A landscape with many valleys, sampled at points; each row gives a point and its height.
A ball rolls from a point to the lowest of its 2 nearest points, and stops where none of them is lower. Distance is the straight distance between rows; heights are no part of it.
Q_276: [  2  -2  16  14  -2   2 -13   0   7  -5 -16  18   1 -17   2  23  -7  -1
   3  14]  h=676
Q_414: [ -3  -7  -8 -22 -24 -14  15  26  -4 -27  -2  -9  14 -15  -3 -18  19  -4
  -7  14]  h=797
Q_390: [ -8   7  16   2   9  -9 -14  -7   6  -4  14   0 -17 -36   6  17   1  -3
  29  -9]  h=710
Q_933: [ 13 -10 -11   1  -6   9 -14   5 -16   8 -13  19  -3  40   8 -19   1   6
 -15   4]  h=551
Q_329: [-40 -15  10  12   8   2  19   5  21  28  21  18   8   8  24  -3  -1 -10
 -18 -15]  h=418
Q_189: [ 22   6  -4  -8  -2   5  -8  15   8 -12 -11  32   1  11  -5 -11 -13  11
  -8  39]  h=682
Q_121: [ 17  17  -4 -22  -9   6 -38   6  -2 -34  11  12 -10  -8 -13   1  -1  -6
  20  25]  h=414
Q_533: [  4  13  -7   0   8  -3   8  10  -7  -8 -23 -10  22  -1 -23  -2 -10  -1
 -15  23]  h=769
Q_957: [-13  10   6   5  16  -5  12 -28  -3   0  -3   5 -23  -4  16  11  -7 -24
   6   2]  h=774
Q_397: [ -6 -10   0   0 -12 -11  -5   8  -5   0  14  -4  22  -9   3 -22  18   2
  -4 -16]  h=556
Q_47: [  9  -6   1  14  -1 -13 -10   6 -20  -1 -19 -13 -14  -2  -2  -5  10  -3
  -2 -21]  h=283
Q_758: [ 20 -18   1  -4 -18  -1 -11   6  -3 -11  14  12 -16 -10  19 -11  10   8
   5 -13]  h=618
Q_615: [ -1   1   7  11  -6  16   3   6  31  28   9   9  24   3  -5  15 -17  20
 -15  10]  h=515
Q_915: [ -9  24   4 -12  -1   7  -5 -21  -3 -21  -1 -38 -26  -6 -17   2  12 -19
  27  13]  h=712
Q_807: [  8  15   1 -10  -1  15   1 -13   0  -7  -7 -37 -14  -6 -21   6   7   9
  18  14]  h=694
Q_724: [-12  -8   7  12  25 -18 -21   3   7  16   3  15  26  -7   2   6  -9  -3
 -14 -18]  h=573
Q_634: [ -1 -14 -10   3  -6   2 -15 -14 -19  15   7  13  -2  46  16 -16   4  -2
  -8  -6]  h=586
Q_970: [ -2 -16  -7   9   0   5 -21  17  -8   6  -7  30  15  20  14 -18  -1   4
 -23  -9]  h=590
Q_613: [ 17   3 -19 -18  -1   5   3  14  10  -4  -3  13  15  21  -4 -19 -14  20
  -9  26]  h=655
Q_883: [  9   4 -17 -28   0 -14 -13   7 -27 -29 -10 -14 -17   2  -2 -14   8 -23
   8   7]  h=439
Q_20: [  5  -7  -1  12  -7  11  28   9  -1   5 -32  -5   2  -3   0   1   4  17
 -16   3]  h=679
Q_806: [ -7   1   4   3  17  -9  13  -6  13   4   7   2  -9 -24  12  15  -6   5
  14 -22]  h=681
Q_104: [-35  14  -7  -2  27 -14  22 -11  -4  10  12  -1   1  20  -4   4 -20 -21
   6  -3]  h=384
Q_887: [ 23  -2  11  -9   2 -16 -26  14  -8 -19 -16  16  -4 -27  -8   4   3 -16
   4  15]  h=355
Q_506: [  8 -11   4   9 -23  14  -7   0   9   7   6  26   4  22  20  -6  10  11
  -7   7]  h=507
Q_87: [ 10  -6   7  -3  -9   6  12  -7   2  -3   6  10 -31 -10  24  -2  13  10
  13  -7]  h=584
Q_761: [  9  -5   7  24   6  14   0   8  17  38  -1  -6   3  -5  -5  18 -11  19
 -14 -33]  h=472
Q_679: [-10  -8   2  10   6  -3 -11  -9  -2  17  14  12 -12  14  21  -1   0  -4
  10 -10]  h=811
Q_498: [ -4   7 -22  -8  11 -18 -14 -13 -18  -3  14 -17   7  14 -14 -18  -3  -5
  10  -5]  h=273
Q_688: [-25  14  -8   0  23   0  10 -13  11  20  21   6   5  14  -9  14 -21  -6
   3   7]  h=437
Q_443: [ 11  -3   7  28  10  -5   3  -2  -8  23 -12 -17 -11  -1   7   5   2   2
  -2 -35]  h=379
Q_832: [ -4 -23  -8   6  12   8   6  21   3  16  -8  40  11  16  24  -8 -12   3
 -18 -15]  h=619
Q_141: [-20 -16 -15   9  11 -13  -1   2 -12  21   8  11  10  25  15 -32  -2  -8
 -13 -29]  h=660
Q_128: [ 10   8 -13  -4  -7  -2 -19 -14 -13  12  18 -20   8  21 -12 -13  -1  12
   3  -7]  h=353
Q_333: [ 12 -10   0  21  17   8  13  14  -1  26 -16   0  -8   0   0   7 -10  18
 -16 -42]  h=436
Q_38: [ 11   2 -12 -15 -21  -2  -6  -5 -10  -7  17 -17  12  10  -8 -19  13   6
   2   6]  h=416
Q_763: [ -3  -5 -14 -11   6   4   8  11  15   9   0  13  32  21   3  -7 -11   6
 -20  17]  h=616
Q_463: [ -5  22   5  -4  21  12 -16 -13   3 -14  -7 -16  -5 -10 -25  24 -13  -9
  13  22]  h=735
Q_888: [  2  18 -12 -10   3  16   5   3   9 -18 -13   1  21  15 -27   0 -19   7
 -10  41]  h=738
Q_904: [ 14  -6  -5 -18 -19  -4 -22  14   7 -18  25  -2  16  -1 -12 -16  16  14
  10  13]  h=458
Q_783: [ 23   6 -11 -17 -10  10 -20   4  -1 -18   0  17   3  25  -7  -4  -7  -8
   5  33]  h=699
Q_223: [  7  -6  11  11  10   1 -11  16  17  -4 -15  24  19 -13  -1   7 -13   7
 -13  18]  h=653
Q_831: [ 20  -3   5  10 -14   5  13  16   4  -9 -25 -21   2 -20 -19   2  11  14
 -13   0]  h=711
Q_57: [  2   3   1   8 -21  -8   4   4 -19 -16 -19 -23   9 -12 -10  -1  22 -26
  -9   7]  h=792
Q_395: [-15  -6 -12 -15 -27 -10  33   0  -5 -14  11 -10   1  15  11 -18  19  -4
  -4  -2]  h=550
Q_435: [ 22  -8  -7 -28 -11  -2 -11   8  -2 -24  15  19 -16  -3  16 -11   2   5
  12  11]  h=594
Q_428: [ -9  16   7  -4  10   4  -7 -18  15  -2  33  -3  -4 -19  -3  11  -1   7
  28   1]  h=729
Q_314: [-11  -2  10   1   0   0  33  -8  10   1   1   6   2  -4  16  12   2  -3
  -2   7]  h=621
Q_218: [-29   8   2  -6 -17  -2  31 -10   6  -9  15 -20  14 -12  -7   3   6  -6
   2  14]  h=664
Q_931: [ 18  13   7   9   7   5 -11  11   5 -15 -29  -9   6 -23 -28  10 -17  12
  -1   7]  h=252
Q_30: [ 22   5  15   0 -30   7  -2   8  -3 -17 -17 -19  -4 -17 -15   2  13   7
  -2  15]  h=731
Q_512: [  6  12  22   9  -9  17  -8 -18   4  -6 -17   7 -16  -8   9  31   0 -13
  13  22]  h=695
Q_988: [ 26   3   1 -12  -1 -13 -40   4 -20 -28  -5  18 -18 -11  -7  -2   2 -25
  11  19]  h=389
Q_336: [-41   3   6  13  19  -8  36 -15  -1  19   2   3  -3  12   5   5 -14 -23
 -10 -10]  h=316
Q_263: [-14  -6 -12 -10  -9 -20  19  -3 -19  -8  16 -17  -8  12   4 -28   9  -4
   8 -15]  h=464
Q_296: [ 17  -8  -8 -15   7 -12  -1  10 -23 -21 -19   5 -29 -10   9 -11   3 -13
   6  -7]  h=509
Q_627: [  4  11 -22 -21  19 -15  -9  -2 -18 -11  -3 -10   5  -5 -11  -9  -2 -10
   4   5]  h=358
Q_543: [ -7  25   5  -9  18  10 -23 -21   1 -26   3 -29 -19 -18 -21  16  -2 -10
  34  10]  h=724
Q_26: [-26  -5  14   6   5 -10   4 -13  -3  -2  10   7  -5   5  13   1  -3 -25
  19   1]  h=793
Q_830: [ -4 -11  24  27  -6   2  -5 -10 -19   8 -19   8 -34   6  26   9  11 -27
   2  -9]  h=737
Q_199: [ 24  10   5  -2  14 -12 -26  14   2 -24 -16   0   2 -31 -19   8 -11   4
   3   9]  h=306
Q_251: [ 20  -3   1 -16 -11  -1 -35   7   4 -23  16   1   1  -5 -13 -17  -3   3
  18  24]  h=432
Q_801: [-16 -10  -3  -9  -8 -13   3   8  10   3  22  12  14   6  15 -11   7   3
  -6  -6]  h=498
Q_917: [ -7  -1   6  17  21  -5 -11  18  20  25   8   2  24 -17  -6  13 -18   4
  -8 -24]  h=537
Q_156: [ -1  -2  17  15  -9  10  28  -4   4   4 -25   4  -3 -12   7  19   5  -2
 -11  -2]  h=652
Q_552: [ -6   5   1   0   4  -5  18  -1   7  14  14 -15  -9 -17  -4   3  -2   9
   2 -24]  h=650
Q_15: [ -2  -2   8  14 -11  -6   5   7   2  14   8 -14  13  -7   4  -2  11  11
  -5 -17]  h=607
Q_671: [-15  14 -16  -5   8 -11  32 -10  -8  -3 -19 -34   4  -1 -17   0   2  -9
  -4  -3]  h=349
Q_293: [  0  24 -19  -7  19  -1  12 -18 -13  -1  -9 -45  -8   5 -29   8  -3  -4
  10  -6]  h=219
Q_204: [  4  16  -9  -4   7  -8  -3   1 -17  -5  -9 -43  -2  -7 -24  -3   3  -5
  10 -17]  h=102
Q_179: [ -9  -4  20  28  14   5  -3   1  19  41  17  -7   9 -11 -11  21 -11  -2
  -9 -38]  h=501
Q_822: [ 15 -12   2   9   7   7 -11  18  -7  -1 -28  29  12   1   4  -7  -5   7
 -20  -1]  h=622
Q_637: [-20  17  15   0   0  10   2 -21  17  -1  15 -10   2 -17 -12  26  -3   2
  18   9]  h=730
Q_434: [-18  -4  -5 -15   0  -2  23  -1   7  -4  -1   7  23   7   6   2  -2  -3
 -17  20]  h=570
Q_836: [ 21  16  -2 -10  -7  22  12  -7  14   4   4 -21 -20  -6  -8   7   4  30
  12  -1]  h=669
Q_623: [ -7 -14   3  11  -7   5 -18  -4  13  22  19  28  22  31  13  -6  -9   4
  -5   5]  h=481
Q_270: [ 27  -9   7  12 -17 -11 -29  15 -23 -11 -20  -9  -7  -6  -7 -10  20 -11
  -9  -8]  h=373
Q_742: [  0   5  -6  -6  12  14  23  12  27  15   4   6  14  -7 -12  11 -18  27
 -12   2]  h=555
Q_825: [ 12  15  -2   5  11   1 -11   1  -3 -10 -19 -33   4 -25 -34   9  -2   7
   9  -7]  h=205
Q_607: [ 16  -7  -1  11   0   7 -13 -11   0  21   8  12 -13  11   8  -7  -1  18
  -3 -23]  h=827
Q_139: [  8  -2 -10 -22  -1  10  18   5  17   2  17 -10  -7  -9  -2  -4   0  38
   8  -6]  h=638
Q_184: [-16  10   8  -3 -13  13  16  -7  14 -13  10 -18  19 -22 -15  22   4  -2
  11  18]  h=704
Q_695: [  3  12  -8 -16  -7   7  -1  -7   3 -11   7  14  17  23  -8   7 -11  -1
   3  39]  h=716
Q_647: [ 17 -11  12   1 -31  21  -5  -9   9  -1   1  19 -18  14  22   5  13   6
   3  20]  h=530
Q_766: [-37  -8   5  23   9  -2  34   2   9  27   4   7   2  13  20   3  -5 -11
 -17 -31]  h=378
Q_645: [ 12  -2  32  23 -22  16 -12 -19  -6  10 -15  -6 -11  -4   4  19   9  -4
   4  11]  h=709
Q_21: [ -8  -8  17  23  13 -12   3 -14 -15   3 -21   2 -24  -8  21  16   0 -35
   3  -8]  h=753
Q_572: [ -4  -9 -11  -2  27  -6   7  13   5  12  -7  20   5   2  13  -6 -12   4
 -10 -21]  h=637
Q_828: [ -6   1 -17 -14  14 -18   3 -19 -16   3  18 -17 -21  15  -3 -16  -3  -5
  17 -18]  h=362
Q_429: [-15 -13  -3  15  32 -10  -2  15  -1  12 -11  25  14 -12   8   0 -12 -14
 -16 -31]  h=606
Q_510: [ -1  -3 -10 -12   5   4  33   5  29  16  12   1  -1  -5   7   3  -3  35
 -12 -12]  h=598
Q_11: [-13   9  -3   3  11   7  -7 -10  15  18   8   9  24  14 -11  16 -21  13
  -5  18]  h=478
Q_109: [-15 -12  -4  25  11   6  -3   2 -23  29  -6   2   8  30   6 -14   0 -11
 -19 -28]  h=688
Q_385: [  5  -9  15  16 -20   8 -11 -22 -12  11  -8  -3 -24  12  22   7  17 -17
   6   7]  h=723
Q_731: [ 28  -3 -13 -29   4  -5  -9  19 -14 -34  -4  17 -25 -17   3 -10   1   5
   7   5]  h=561
Q_672: [-25   5  -1 -22 -21   2  38  -7   3 -19  12 -15   3   7   3   0  17  -7
  -4  24]  h=617
Q_522: [ -8  -7 -19  -3   4 -13 -18  -7 -19   0  10  17  12  28  13 -22   1 -11
  -3  -9]  h=620
Q_700: [ 20 -14  -5  -1  -7   5 -14  10   1  19   9   1 -12   0   6 -14   8  37
   5 -34]  h=846
Q_357: [ 12  -8  18  -2 -36  10   7  -6   3  -6   3   2 -26  -6  25   4  25   3
  10  10]  h=553
Q_119: [-26 -18   9   4   0   0   9  -2  15  13  27  25  16  13  18   2  -3  -1
  -2   5]  h=452
Q_195: [ -6   8  -2  -8 -26  -4  18  11  -5 -31 -11 -20   4 -20 -10  -3  25 -14
  -4  14]  h=763

Where does a ball stop that starts at each point below?
Q_543 | Q_336
Q_888 | Q_434
Q_429 | Q_47
Q_251 | Q_204
Q_57 | Q_434
Q_637 | Q_498
Q_435 | Q_498
Q_806 | Q_336
